Points, in no order, along strands that fork, close into loops and pass close to each other.
Two points are linked if the straight distance between their rows is under 74.1. Some points are linked to none.
navu: [ 15   4   4  -3   7  14  11 -18 -22  -8  -7   8  -6   8 -15  13 -11   4
  -3  10 -11   4   6  -1   1  17   3   7 -14 -21 -10   9  -4  -3  -1  -8
   6  39 -10   7 -30 -10 -17   3   6 -25  10 -18  27  -4  14 -11  -5   0
   9  -4  -1 -24  -5]
gegef: [  9   0   9 -11  14   8  11  -2 -14 -18   0  27 -20   0 -13 -10  -6  -2
  -2  13   2  10   3   8 -15  13   4  10 -17 -24 -12   1  -5   4   3  -5
   6  34  -8  12 -35  -7 -16  13   4 -26   4 -20  20   6   7  -6  -7  13
   1 -11 -11  -8 -16]
fabu: [ 26  -8  12   5  17   4   0   8  -1 -10   4  10 -10 -19  -6  -5  13   0
 -10   2  13  17  20   7 -32  22   8   8  -6 -17 -13   0 -16  -5   8  11
   5   3   0  12  -8  18 -27  -3   2 -18 -26 -26  21  19 -15   3  -2   0
  -4  27   1 -21  -7]
Zap: [  8  -1  12  16  -9  16   0  22   4   9 -13  -2   3  11  -2  37  -8   9
 -15  10  -5   1  13  -1   7   3 -15  -6   5  -6  17   0 -11  -9  27  12
   3  -3  16  17   7  -4  -7 -18  -4  -6  12   8  -2   1  -4  10  -3  -2
  -3   9  14  -8  13]
dok: [ 14  -2  -4   1   3 -14   8  19  32 -11  -2  -2  -3 -11   1 -20   1 -11
  -4 -10 -20   2   5  10  -7   5   5  -8   3 -10   0  -7  -4  11 -11   4
   3 -29   4 -14   8  26  -7  -3   5  25 -18 -22   3  -3  -9  -6  12   6
 -23  12   0   0   6]
Kefo: [ 12   3   7   9 -10  -8  -3   1  -7 -10  14   6   1  15  -9   5   9  -7
  -4   0 -14   6  -1 -14 -11  11  22  15  16  12  -2 -25 -15   8 -13 -20
  13   5 -13   7 -20  -9 -16   7   5  -3  -6 -13   6 -16  13  -8  13  -6
 -15   7  -8  -9  -1]
bif: [ 15  23   5  -2   9  37   9   8 -23   6 -14   4 -16   2   7  20 -31   8
  -7  14  -4  13   9  18  -7   8  -8  -6 -20 -26 -11  15  -6 -14  10  -5
  -6  14  10  23  -8   3  -3   2   9   0  15   7  13   9  -6  -1 -26   8
  11  -4  12  -6   3]
boge: [  3   9   5  -9 -17  -2   3  -7   0  13  -4   0  -1  13   2  22 -13  -8
   6  -1 -17  -5 -17 -24  -5   7  15   3  18  -3   0  -1  -1 -11  -8 -11
   0 -22   7  -4  -9  -5  14   2   1   8 -11   1 -20   1 -16  -2  -7 -17
  15 -17   4   0  -4]
keva: [-32 -14  -4   5  -5 -15 -16  13  28  -1  34   5  16  -8  16 -16   7  -5
   2  -4  13   5 -19  -5   4 -13   6  -3   4  34   8 -23  -3   9  11   3
   0 -25   4   4  19  -4   8   2   7  14   4  10 -16  12 -15  23  13  12
  -9  19 -10  19  -4]
Dupop: [-11  16   7  -7 -10  -3  -2 -11  11  14   7  -9   4   4  19  -3 -18  -8
  13   2   2  -1 -20   0  12 -14  18   0   7   4   7 -12  -1  -4 -12   1
 -14 -25  14 -10  12   5  20   5  -2  26  -4   7  -8   0 -21   9 -13   3
   7 -19   2  15  -8]
kureg: [-23  -8 -33 -11   7 -25   6 -10  14 -14   5  -8   0 -15   2 -25   7  -4
  13 -18   3 -13   1   5   0  -5   0  -6  -3   0   1  19  28  16 -18 -11
   2  -7  -8 -33   1  15   6  -1  -8   9 -10   1 -11 -18   5 -16   6   4
  -5 -17  -6  10 -14]
Pelu: [  9   3   1  15   6  19   3   8 -23   5 -13   0   1 -12  -3   6  -7  17
  -7   1  18   5  23   8  -7  -1  -7  -4  -6 -18  -8   1  -1 -10   0   8
 -10   7  -1   9  12   5  -9 -10  -7 -17  -6   2  15   9   9  -2 -19   6
   0   4  10  -9  -2]
viru: [-14   5 -10  12   2   8   7   3 -20   1 -12   4  22 -11 -10  -5  -3  18
   4  -1  18 -15  23   0   7 -26 -13 -13   4   4   3 -12   9  -5  -4  12
 -10  22 -12  -4  22 -22   3 -16 -12 -20  12   2   5   4  33  -8  -6  -1
  -7   4  13 -11   9]
nofa: [-12 -15 -12 -10   4  -6  -3 -24 -17   2  -6  -2   5 -23  -6  -8  17   8
  18  -8  26 -14   3 -15  -7  -4   4   6   0   0 -19   9  23  -8 -19  -3
  -8   3 -20 -20   1 -10   9   2 -10 -28 -17  -3  -3  -5  17 -12  -2  -4
  10  -5  -8  -7 -14]
sobu: [-34  -3  -2  -3  -2  -8  10  21  26   2  -2   3  12 -20  13 -14  -6   5
  -4  -1  20 -14   5  -3   7 -19 -16 -20  10   7  17 -10   7   8   7  17
 -12 -23  17  -5  23   0  11  -9  -9   8   1   5 -11  11 -18   2   2   4
 -10   2  11  -2   0]
Bagob: [ 17   0  -1  11   0  10   9  21  -4  -3 -18  -3  -2  -9  -6   3  -6  10
 -15  -5   1   1  23   7  -8   3 -10 -10   0 -20   3  -3  -4   0   2  13
   0  -4   4   3  10  16 -14  -9  -7  -4 -10 -12  15   0   1  -6  -6   6
 -16   6  10 -13   3]
zuzad: [ 11  -4   3 -11   0 -19  -9   3   6 -10  22  11 -17  -4   1 -19   7 -16
   0  -6  -8  15 -15  -8 -32  16  27  12  -1   4 -21 -10  -4   1 -17 -22
  15  -7  -8   1 -26   9  -4  18   9   1 -26 -22  -9   1  -5  -1   9  -3
  -7   5 -12   4  -4]
Zimor: [ -1 -13  -9  14  -6 -10  -7  -2  -8  -9   2 -11  11  -1 -12 -15  27   7
   3  -6   1 -11  10 -10   9  -4  -1   5  10  16   4  -6   9   4  -3   5
  -1  -7  -8  -6   3   2  -4   2  -6  -8  -1   1   2  -8  18  -6  16  -8
  -4  10  -5  -2   4]
los: [ -5 -23   7   9   3   1  -4  -9 -12   0  -3   1  12 -13 -16  15  27   8
   3   3  24 -19  16 -20  -6   6  -6   7   8   0  -2  12  10 -20   9  11
   2   8  -7  -4 -11 -12  -6  -7 -10 -37 -12 -10   4  10   5  -2  13 -16
  16  15  -4 -21  -1]
gona: [ -7  13 -10   2   1  -8   0   4   2  -4   6   1   2  -2   7 -19  -9  -3
   9  -8   6   0  -4  10  -6 -11  17   5   8   4  -4 -21   2  14 -27  -8
  -9 -16  -9 -16  11   6   0   1  -7  12  -8  -2   1  -5   7 -11  -6   3
 -13  -4  -1   8  -7]
milu: [ 13  14  11  -4   0 -14  -5  11  21  -8  23  14 -14   4   7 -27  -6 -19
   2   3 -20  20 -19  10 -20   3  25   5  -2  -4 -12 -25 -14   8 -21 -21
  10 -22  -8  -5 -10   6  -4  22  11  18 -14 -17  -2   4  -6  -2  -4   8
 -15  -1 -16  15   2]
nik: [ 13  11   0 -12   3  14  19   3  -9   5 -23  13 -16  -4   1  18 -23  -3
  -2  -3  -3   1   7   0 -14  13  -7  -5   0 -28 -15  15  -1  -2  -8  -1
  -3   5   2  -5  -7   1  -3  -6  -1  -5 -10 -17   6   8 -16 -14 -14  -3
   7 -13   6 -13 -11]
Vodan: [-22  -3  -2   1  -8   5  -6 -16  -7  14   1 -13  11   1   5  -8  12   6
  10   0  27 -15   6  -6  24 -17 -15  -3  -1  12   9  13  13 -11   6   8
 -14  -3   3   3  11  -6  15   4  -6  -6  18  21 -14  -2   0   5  -4  -6
  17  -9   4   6   0]
Mup: [  5   5  13   5 -10  -2   1  29   6  -4   3  19  10   7  -2  35   5 -11
  -7   5  -2  -3  10 -16 -19   6   7  13  32   7   9 -29 -24   5  12   2
  14   3   0   5   2 -28 -18 -18  -1 -11  -7 -14   0   6  -5  -1  10 -12
 -20  20   7 -18   2]
ril: [-15  -1  -3   2  -6 -22   4   0  24  -2   1  -5  12   9   2   4  -5   6
  -3   6 -24  -4  -8  -4  16 -11  -7 -11  10  17  23 -14   3  19  10   4
   0  -9  15  -5   3   0   9  -5  -3  18  13  14  -9  -7  -4   2  14   3
 -16  -3  -5  10   9]
nov: [  6  -3  19  15  -6  19 -15  13   0  15  13  12  -4  14   8  26  -4 -10
  -9   9   0  16 -10  -1   1   4  -1  10   5   3   1  -1 -20 -12  19   2
   5 -13   8  18   4  -4  -7  -5   4   0  -3  13  -4  16 -20  23  -7   6
  12   9  -5   9  -6]
rimuz: [ 18  11  -2 -11  13  14  10   4 -11   0 -23  -1 -18  -2  -4   1  -9   5
  -4  -5  -2   3   6  23  -7   6  -7  -2 -22 -34 -13  26   7   5  -8   2
  -3   9  -4  -8  -4  13 -10  -1  -1  -1  -3  -6  23  -6  11 -14 -17   6
   8 -19   6  -2  -1]
mukel: [-30  -2  15   6 -11  -5  -4  18  17   9  -5   3  14   3   4  18  10   8
  -9  11   8 -13   0  -1  19 -21 -19  -5   6  16  26  -4   2   1  24  14
   0  -7  12   3  13 -18   7 -14  -7  -9  24  24 -14   6   5   5   9  -7
   1   5  12   6  17]
Gutaf: [  3 -13   6  17  -9   1   2  20   8   0 -14  -7   7  -2  -9  10   9  11
 -18   2  -2  -6  20  -6   5   0 -17  -9   6  -3  16  -3  -3  -1  18  17
   4 -10  10   9   7   6 -10 -12  -7  -3   1  -2   1  -1   1   4   9  -2
 -11  12   8 -10  14]
led: [ 17  12   6  10  10  14  -3  10 -24  -4  -3  10  -7  -4  -1 -10  -1  10
  -4   4  12  13  12  16 -15   0  10   9  -9 -12 -15 -18  -9   3 -11  -1
  -7   8 -13   8   6   3 -18   3  -1 -12  -8  -3  31   5  21  -9 -17  10
  -4   7  -2  -4  -2]
deno: [-26 -21  11  -4 -10 -19 -13  21  30   6  20   8  13  -9  12   8  13 -10
  -2   3  -1  -1 -21 -12   3  -9  -2   0  11  25  14  -9  -3   0  20   9
   7 -28  14   0   8 -10  14  -4   3   7  -3  14 -20  17 -22  21  15  -1
   1   9  -2  14   2]
Vare: [ 14 -18   9  13  -8   4 -17 -13   6   8   6 -21  -6  15  -3  -4  17   0
  -5   2 -11   6  -8   0  15   9  -4   7  -4   7   9  13  -2  -6  16  10
   3 -22  10  11  -2  17   1   8   8  16   1  10  -8  -2 -13  17  10   0
  10   7 -13  10   9]
tebe: [ 22 -15   9  13  15   3  -8  18  14  -9  14   8 -17 -17  -3 -25  14   0
 -16   4   8  26  14  15 -23  16   6   2 -17 -13  -9   4 -17  -8  13   8
  10  -3   3  23   2  25 -22   6  10  -3 -18 -19   5  20 -12  15   4  10
 -12  30  -1  -4   1]
Pur: [-26   0   2   3 -22 -28  -7  -4  10   0  11  -4  16   7  -4   4  14  -5
   5   3  -8 -18  -4 -26  -2 -14  15   3  25  26  19 -17  15   0  -3 -12
  11 -18   1 -12 -10 -15  10   1  -5  -2   9  10 -28  -8  14  -8  19 -21
  -5  -2   0   5   8]
zudo: [ 13 -23 -13  -1   3 -16 -11 -12  13 -13  12 -10 -18  -5  -1 -40  25 -10
   4  -9 -12   8 -12  13   0   9   6   4 -17   7  -4  20   8   4  -3  -4
  10 -13  -6   1 -13  29  -1  19  14  17  -8  -7  -6  -6  -2   5  24   8
  -2  13 -17  16   3]
vef: [ 11   2 -17  -2   1   2 -11 -21 -16   3  -6 -26  -6   1   2 -25  20   3
  12  -8   6   3  -3  17  14  -5   0   7 -18  -2  -5  20  17   9  -9   4
  -8  -3 -11 -15  14  15  -1  10  -7   0   3  16  12 -17  18  -9 -10   1
  14 -14  -5  11  -1]
nagi: [  6 -24  -2  13  -3   4   3 -11 -11   1 -16 -15   8 -10 -22   8  19  14
 -10  -1   9 -16  23 -12   2   9 -20  -6  -1 -16   3  23  13 -15  13  17
   3  10   1  -4  -4   3  -7  -7 -12 -25 -10 -10  14   1   8  -2   9  -7
  12   7   5 -22   7]
Gefut: [-16   5  10   4 -19  -8  -8   4  -3   7  12  12  12  18  -1  23   3  -7
   4   3   3  -8 -10 -24  -3  -9  16  13  23  24  10 -20  -3  -8  -2 -12
   8  -8  -4   0  -3 -27   6  -5  -5 -11   7   9 -23   3   8   2   3 -15
   2   0   3   6   1]
Nalu: [-10  14   1 -19  -4  10   3 -10  -8  10   9  11   4  18   7  27 -29  -7
   0   6 -15   4 -25  -8  11   2  -6  -6  -2  12   2   5 -11  -3   8 -18
   5  27   2  10  -9 -21  20   3  11  10  23  21 -17   2  -9  13 -12   0
  14 -19   1  13  -3]
Rav: [  7   8  -3 -10 -15  -5  -3 -27  -4   7   0 -15  -4  23  -7  11  -4  -9
   3  -1 -26  -6 -18 -17   1  14  12   7   9   1  -2  12   5  -2  -9 -19
   5  -6   1  -6 -21   0  10  11   8  10   0   7 -16 -18  -2  -7   0 -15
  14 -20  -5   3  -1]
mota: [ 13   6  -1   2  12  -8 -10  10  -8 -11  11   1   6 -13  -4 -24  20   6
   4 -12  12  -2  10   6 -32  10  21  17   9   8 -22 -31  -9   3 -20  -1
  -3 -11 -16  -5  15  -4 -15  -1   2   1 -29 -18  15   6  13  -8   1  -3
 -14  27  -1 -10   2]
gasi: [ 18  -5 -12   7  -5  -8  -4 -15 -14  -5  -8 -19   1   5 -11 -13  23   2
   5  -7 -13  -3   4   1   8   3   4   9  -2   0  -6   7  11   9 -13  -2
  -2  -4 -12 -14  -2  11  -8   8  -3  -4  -5   0  17 -18  24 -13   8  -5
   3  -4  -3  -4   3]
ziget: [ 21  10   7  -3  13   9   3  -7 -25  -9 -13  12   0 -12  -5   2   0  12
   0   3   9   5  12   5 -21   8  14  11  -6 -20 -21 -11  -4   1 -12   0
  -5  20 -16  -7  -3  -7 -17  -4  -1 -27 -17 -13  43   3  30 -17 -14   5
   1   7  -2 -22  -9]
Mavu: [  4  -6  -1   2 -11  10   1 -23 -10  10 -13 -19   6  18 -14  20   8   5
   3   3  -5 -19   2 -16  12  11 -13   4   7  -3   2  27   6 -16  10   2
  -2   3   2   1  -9  -8   5   1  -1  -7  11   6  -9  -4  -3  -3   6 -21
  28  -5   4  -9  12]
berab: [  6  13   8  20  -8  18   5  19 -17   7  -6  10  11  18   2  32 -15   6
  -1   9   1   1  12  -1   8  -7  -3   3   9   5   9 -16 -14  -5   8   0
   0  14  -1  14   7 -23  -5 -19   1  -8  23   8   2   2  16   0  -6  -3
  -7  13  13  -7  13]
Sideg: [  8  24   5  -9   0  15  16  14  -5   8 -13  11  -7   2  16  15 -36  -5
   4   2  -7   4  -1   8  -1  -4  -2 -10   6 -12  -3  -7  -6  -1  -7  -5
 -10  -5   7   1   8   0   8  -5  -1  14   0   0   0   8 -16  -6 -17   4
  -4 -15   9   1  -7]
Zonez: [-13  17  -2 -16  10   7   8  -2  12   8  -8  -9   6   2  16   6 -30   4
  -1   2  -5   3  -9  16  15 -16 -15 -22  -4   1  14   0  -2   6  13   5
 -12  13  22   7  11   6  22  -6  -2  23  22  19  -7  -4 -15  11 -10  14
  -7 -21   6  11   3]
zulud: [-11   5  -7  -2  -5  -9  21   6   1   1 -18  14  12  -5  -7  19 -15   5
  -4  -3  -7 -15  16 -16  -2  -3 -17 -14  13  -6   6  -8   6   4  -9   1
  -1  21  -5 -13   1 -22   3 -12  -8 -11   3 -13  -7  -1   5 -14   7 -10
 -13  -6   9 -15   5]
tagi: [ 12 -16   8  -1  11  -1   1  -1  -6 -10   7  14  -5 -11  -9  10  10  -7
  -7   0  13   6  10 -10 -24  22   8  12   5  -5 -13   3 -10  -6   7   5
   9  13  -2   8 -20   2 -17  -8  -3 -22 -23 -23   9  16 -19   3   8  -7
   1  17  -8 -20 -14]
Dad: [-11  11 -13   0  13  16  13  -4 -23   3 -12   4   9  -5   5   3 -23  10
  10  -3   8   0  15   9  14 -17 -17 -15 -14  -1  -5   0   8  -3 -12  -4
 -11  39  -9   1  10 -15   8  -8  -5  -9  24   8   1  -3  18   0 -16   8
  -3  -6  11  -2   2]
reni: [  5 -10  12   0   9  11  -2   0 -13  -5  12  23 -15   1  -4   4  -1  -8
  -9   7  12  16   1  -1 -16  14   4  15  -6  -4 -13   2 -13  -2   7  -5
   9  19  -5  18 -22  -3 -15   4   4 -19  -8  -8   6  18 -14   7  -4   4
   8   4 -12  -4 -19]
Zavi: [-12   1 -19 -17   9 -10   5  -9  16  -2  -1 -12  -8  -8  10 -23   0  -7
  10 -16  10  -6  -6  20   6  -7   0   0 -13 -10   0  26  14  15 -13  -2
  -4 -14   0 -27   8  23   6   0  -6  24 -10   3  -3 -14  -6  -8  -6   8
   3 -25  -3  14 -11]
biruf: [ -4   0   2   5  -8   5  20  10  -5   5 -20  14  15  -1 -10  38 -13   5
  -5   5  -2 -11  24 -18   0   3 -18  -9   7 -11  10  -4  -4  -6   9   9
   5  32  -2  -4   0 -29 -10 -18  -6 -26  11 -19   4   5   7  -7   6 -12
  -6   9  15 -27  12]
zuda: [ -4   8 -13  10  -2   5   4  -6 -19   1 -16 -12  15  -9  -5 -17   6  15
  12  -7  16 -13  15   7  13 -22  -8  -8   0  -3   1   3  19  -3 -12  12
 -16   4  -8 -17  24  -4   7  -9 -16 -11   5   6  12  -6  30 -14 -10  -1
   3  -6  12  -4   5]
Fotan: [  4  -7  -3  -8   6  -1  -4 -13 -13   8 -13  -2  -8 -15   4  -7   9   2
  11 -10  22  -3   0   1 -12   7   2  10  -8 -12 -21  14  12   0 -22   1
 -13  -9 -13 -15   3   5   0   1  -6 -11 -22  -2   9   2   4 -10 -14  -3
  17  -6  -1  -3 -12]
Vinip: [ 11 -33  -7  12   1  -4  -3 -16 -13 -17  -6 -18   4 -10 -25  -4  28   9
 -13  -1  -3  -6  18  -8   7   9  -8  -3 -11  -8   1  17   8  -3  18  13
  11  29  -7   5  -9  10 -16  -4  -7 -29 -10 -13  26  -9  19   2  20   3
  -2  11  -3 -24   0]
Kom: [ -3   1   6  11 -15  -9 -10   7  -2  -2  20  13   5  20  -4  16   1  -9
  -5   3 -11   7 -13 -18  -4   1  13  15  18  25   7 -24 -13   7   0 -18
  15   4  -8   5 -11 -18  -5   0   2  -3   3   4 -11  -7   8   4  10  -2
 -12   6 -10   8  -2]
tor: [ 12 -21  -9   4  12 -11  -8  -1   4 -23  14   1 -20  -5 -12 -42  31  -1
  -2  -2  -5  12  -5  14  -4   7   5   2 -22   4  -5  10   1  10   4  -2
  13   6 -12  12 -15  22 -14  23  10  -1  -4 -12   7  -6  12   4  22  15
  -8  16 -16  10  -3]
Muku: [  4  26  -6 -13 -10   2  -7 -29 -12  11   0 -17  -9  17  11  -3 -10  -7
  14   0  -3   4 -25   1   8   5  18  13  -4   1  -5   9   7   1 -19 -16
  -9  -8  -3 -12  -2   2  14  16   4  16   9  14  -3 -19   4  -8 -17  -8
  20 -24  -2  15  -2]
zolu: [  8  -9  -3  -1  -7 -25  -2  -1  10 -14  14   0  -4   4  -6  -6  11 -14
  -3  -5 -25   4  -4 -11 -14  13  18   4   9   7  -4 -10   0   9 -15 -19
  14  -6  -4  -2 -26  11  -8  10   8   9 -16 -16  -7 -16   2  -5  22  -4
 -16   3  -8  -2  -2]
devir: [-20   0 -23  -5   1 -19  14  -7   7  -6 -10  -2   8  -9  -6  -6  -3   3
   5 -11  -3 -19  10  -5   4  -7 -14 -12   8  -3   5   6  22   9 -18  -4
  -4   8  -5 -27   2  -3   8  -6 -12   0  -1  -3  -9 -13   9 -18   6  -3
  -6 -16   2  -2  -4]
kepe: [  8  -9   3  -2   5  -2   1  10  14  -3   4   8 -11  -2   2 -11  -4  -7
  -9  -2  -7  11  -3   5  -2   3  -4  -5  -3  -3  -3  -1  -8   7   1   2
   3 -10   5   7  -2  16  -1   4   5  14 -12  -6  -6  10 -19   6   4   8
  -9   2  -6   4  -8]
foni: [ 16  24   2  -8   9  37   1  -4 -10  10 -15 -19 -15   8   4  22 -28   7
  -9   8 -12   6  -2  17   1  14  -8 -12 -12 -22  -4  26  -7 -17  20   2
 -10   4  17  20  -1  12   8   0  10  16  16  14   4  -3 -10   4 -22   1
  17  -7   8   0  12]
naso: [  8  -2  -6  -2  -4   5   9 -26 -15   4 -12  -8   5  13 -17  21  -4   3
   2   1 -15 -12   3 -16   9  15  -3   4  -1  -9  -8  17   5  -8  -7  -9
   2  26  -7  -6 -18 -14  -3   1   3 -16   9  -9   3 -11  10 -10   3 -14
  15  -7   3 -18   3]
vopa: [-25   5   1  18  -9  -5 -14   1  16   6  24 -10  16  -1  14 -26   4   2
  10   3  20  -5  -9   3  15 -27  14   2   9  26  16 -30   0   6  -1  13
  -9 -34  10  -4  25  -1   8   2   0  18  13   9  -6   3  -1  13   3   7
  -7  12  -3  16   4]
mima: [  2  14   0 -13   9  21   1 -11   4  13 -16 -26  -6   1   7   1 -19   5
  -5   0   4  -1  -3  18  11   0 -13 -15  -8 -16   5  23   2  -9  14  11
 -14   0  21   7  13  22  18  -3   1  22  10  17  -4 -11 -14  10 -16   8
  11 -19   6   9   7]
leku: [-14   0 -14 -12  11 -17  -2  -9  32  -8  14  -3  -6  -1   9 -30  -8  -9
   5  -4  -8   5 -20  17   7 -13   2 -11 -10   2   9   3   6  16  -6  -4
   1 -15  10 -11   3  24   9  10   3  31  -1   4  -7  -5 -15   6   2  20
 -10 -12 -11  24 -11]
fupiz: [-12  -1 -16  -5   5   2  -8 -13  -4   4  -1 -16  -6  -9  12 -29   7   2
  10 -12  25   0   0  20  13 -12  -6  -1 -19  -6  -5  20  12   8  -8   5
 -15  -7  -4  -7  18  20   6   6  -6   9   1  13   5 -12   1   2 -13  13
   7 -15   0  12 -11]
nezu: [-22 -27  -8  -8   5 -20   9  14  12 -12   3  18   0 -13  -4  14   4  -4
 -18   0   0   1   1 -18  -8   8 -13  -3   4   8   1   0  -1  15  15   1
  12  28  -1   3 -10 -15  -5 -11  -4 -17  -7  -7 -14  10 -17   4  21  -4
 -14   4  -6 -10 -10]
rap: [ -4   3   9  -2  -6  15  -5   6  -4  13   5  14   3  21   6  39 -16  -6
  -8  11 -11   7 -19  -5  13   4 -13   4   0   8   5   7 -15  -4  24  -5
   8  16   8  16  -2 -19   6  -7   7   1  19  23 -10   7 -11  20  -5   4
  14  -3   3   9  -1]
Bovez: [-13 -18  -5   6   4  -8  -2   3  -7  -9   3   5  14 -13 -14   0  23  10
  -1  -3  16 -16  15 -18  -3  -2  -3   3  13  14  -1 -10   8  -3   2   7
   2  11 -11  -3   2 -17  -6  -6  -8 -24  -7  -8   0   4  15  -4  16  -8
  -7  15  -4 -14  -1]
kel: [-10 -21   1 -10  -5 -23   2  13  32  -1  11   9   2 -13   7  -1   0 -11
  -5  -1 -20   5 -16 -12  -5   1  -1 -12  11  15   8  -5  -2   8  10   3
   7 -20  12  -2   2   5  11  -2   5  18 -15  -1 -21  16 -31  15  15   1
 -10   2  -4   7  -5]
deti: [ 10  -8  -3  -7  12  19   3  -9 -11   4 -18 -10 -17  -3 -12  -3  -7  10
 -15   0   4   1   9  17  -3  10 -21  -8 -20 -30  -8  34   6  -3  11   7
   1  21   6  11  -6  17  -2   0   2  -7   1   2   4  -1  -6   2 -10   9
  12 -11   4  -3  -5]
Tevem: [  1  17   2   7  -5  15  14   3 -12   7 -12   0  14  21   3  38 -21   4
   4   5 -15  -9   4  -8  19  -2 -10  -8   0   6  10  -2  -6  -9   7  -3
  -2  25   2   4   2 -31   5 -11   5  -1  35  10  -7  -5  13   0  -5 -12
   1   6  18  -6  22]
Noki: [ 18   5  13  13   1  -1 -13   9 -10  -8  19   8   1   8  -5  -4  17  -2
  -3  -1   3   9   6  -3 -21  14  23  23  14  12 -10 -32 -24   2  -7  -9
  10   1 -14  12  -4  -9 -23   4   4  -2 -16 -17  15  -1   8   0   6  -3
 -13  27  -9  -9   4]
Vod: [ 16  -4   5 -12  16 -10  -6   7   6  -9  11  14 -22 -13   4 -25  12 -11
   3  -4   9  15  -6  11 -35  18  19  16 -12  -7 -27  -3  -5   5 -21 -10
   4  -7 -14  -2 -12  10 -11  15   7  -4 -25 -23   9  10  -2  -4  -1   2
   0   9  -8   1  -7]
kif: [ -8  23  -5 -14  16  20  13   3  -9   2 -11   0  -1   3  14   8 -35   2
   2   1  -2   6   1  18  12 -13 -19 -21 -16  -5   0   4   0   0   4  -7
  -8  33   9  12   2  -2  18  -1   2  14  31  15  -3  -3  -2   8 -18  13
  -5 -16   9   7   3]
lal: [  9 -14  -8 -16  20  -9  -5  -3  -4  -6  -1   5 -16 -26   1 -24  20   0
   9 -11  19   3  -3  13 -22   9  10  10 -23 -10 -28  15  14  13 -19   1
  -1  -2 -22 -18  -2  12  -9   5  -1 -13 -28 -11  20   0  17 -10  -5   8
   8  -1  -8   0 -16]
Tunof: [-21   9 -12  -7  13  -7   4   4  24  -3   6   0   2   0  16 -17 -24   2
   0   0   0   8 -11  20  13 -26  -7 -22  -7   3  14 -14   2  20   3   3
  -7  -4  15   2  14  15  11  -2  -5  25  12  11   0  -1 -16   8  -5  27
 -23 -10  -2  17  -7]
fub: [  5 -22  -6   7  -4 -19 -10  -9  24  -7  10 -20  -1   0   1 -25  19  -6
   3  -5 -19   2  -7   1  12   4   1   1  -4  14  11   6   7   2   3   8
   3 -29   9  -3  -1  26   6   8  11  27  -3   2 -11  -5 -10  11  23   4
  -5  13 -16  13  12]
meni: [ 25  -2  20   5   1  -3  -5  14  25  -3  16  12 -16   1   7 -12  -1 -17
  -5   4 -23  24 -13   7 -10   9  15   1  -1  -6  -9 -13 -21  -2  -1  -4
  12 -23   2   9  -3  11  -6  13  16  17 -15 -18  -1  17 -24  12   2   6
 -10  12 -13   4   4]
buzo: [-37  -8  23  -6 -15 -18 -10  22  28  10   4  12  14  -4  10  21  16  -5
  -5   9   1 -14 -18  -6  12 -20  -9   0  13  21  26  -7  -1   1  25  10
   7 -23  16  -6   8 -23  15  -9  -2  -4  10  21 -17  13  -8   7  14 -11
   6   4   9  10   9]
sasuf: [ 13 -19  19   7  -6   5 -14   2  15  12   9  -2  -6  14  -1  18   6  -9
 -10   7 -19  12 -18  -3   7  11  -5   3   2   2  10  10 -13  -8  27   9
  13 -16  16  18  -3   7   0  -1  11  15  -8   9 -10   9 -27  25   8   3
  11   8 -10   9   4]
Nos: [ 11  31  -4   3  -2  18  12  -9 -20   8 -17 -15   5  15   3  18 -18   7
  12  -1  -9  -9   3   0  17   0   2  -4   0  -3   2   6   2 -13 -10  -2
 -16   4   2  -4   6  -9  12  -3   0  12  25  11   4 -11  14 -11 -15 -12
   9  -5  19  -2  16]
lup: [ 16 -18  -5   6  16  -7  -5  17  14 -25  12   5 -11 -15 -10 -34  25   2
 -11  -5   0  15  10  13 -15  14   8   0 -16  -1  -7  -1 -10   3   6   3
  12   6  -6  16  -5  24 -19  10  10   1 -15 -21  11   5   5   5  20  12
 -19  29  -5  -4   0]
lub: [ -8  19  15 -10 -14   5   5  -2   7  18  -1   3   9   9  12  26 -20  -4
  10   6  -7  -9 -17 -14  10  -9  10  -6  19   6  14  -8  -4 -15   2   2
  -7 -19  15   0   8 -14  22  -3   0  14   5  11 -15   8 -18   7 -11 -11
  16 -17  12   7  -1]
fil: [  4  38   1  -3  -6   7   3 -15 -10  12  -6 -17   0  15  17   5 -22  -3
  18   3   1   1 -16   8  15  -7  20   6   2   1   4  -4   2  -4 -18  -6
 -20 -13   7 -12  10   0  17   4   0  28  14  13   4 -13   2  -7 -19  -4
  11 -17   8  13   3]
bot: [-26  -3 -21  -2 -11 -10  -5 -25  -4  -1   2 -21  16  -4   2 -26  22   6
  19   0  16 -20   8  -7  27 -24 -12  -5   2  20  15   8  27  -1   0   5
  -5   0  -3 -15  11  -6  15  10 -11  -8  21  19 -14 -14  10  -7   8 -10
  11 -13  -3   7   0]
Tepe: [  2  13   1  -3   5   7  -3  -4 -16  -6   7  12 -17   9   2 -23  -6   0
   4   4   3  14 -11  16   2  -3   1   5 -15   1 -12  -3  -1  10 -11 -14
   0   8 -12   9 -10   3  -4  21   2   1  10   4   8  -5  10  -3 -12  16
   2 -14 -12  18  -9]
Pak: [-21   5   4  -8 -10   4   3 -20  -2  14  -7  -7  14  12  -1  17   3   1
  10   4   9 -21   1 -17  21 -10 -15  -5   6  11  11  17  11 -19   4   1
  -3  10   1  -5   3 -24  19   1   0  -9  26  17 -24   0   3   0  -1 -22
  26 -12  12   1  14]
Magof: [  4  16   8  10  -4  16   4  14 -13   7   0  11   2  11   8   9 -23   1
   1   5   4   7   2   6   4 -10   3   2   8   6   1 -21 -11   0  -4  -3
  -8  -2  -1  12  10  -8   0  -7  -1   7  10   8   1   5   2  -1 -10   4
  -9   1   3   3  -1]

A fork is a point with three links, a tip a point with one. Leave the first point through the second and follow the links. Name the first fork or tip that comes.
tebe, lup -> Nalu
tor, lup -> bot
Vinip, nagi -> Zavi

A piece is two or more points that can be reached from each other along the links. Count, over all rows, the pieces, the separate loops (a circle has one, a figure eight two, a Y none), the forks (points with three links) and the tips (points with one).
pieces -> 4
loops -> 1
forks -> 8
tips -> 14
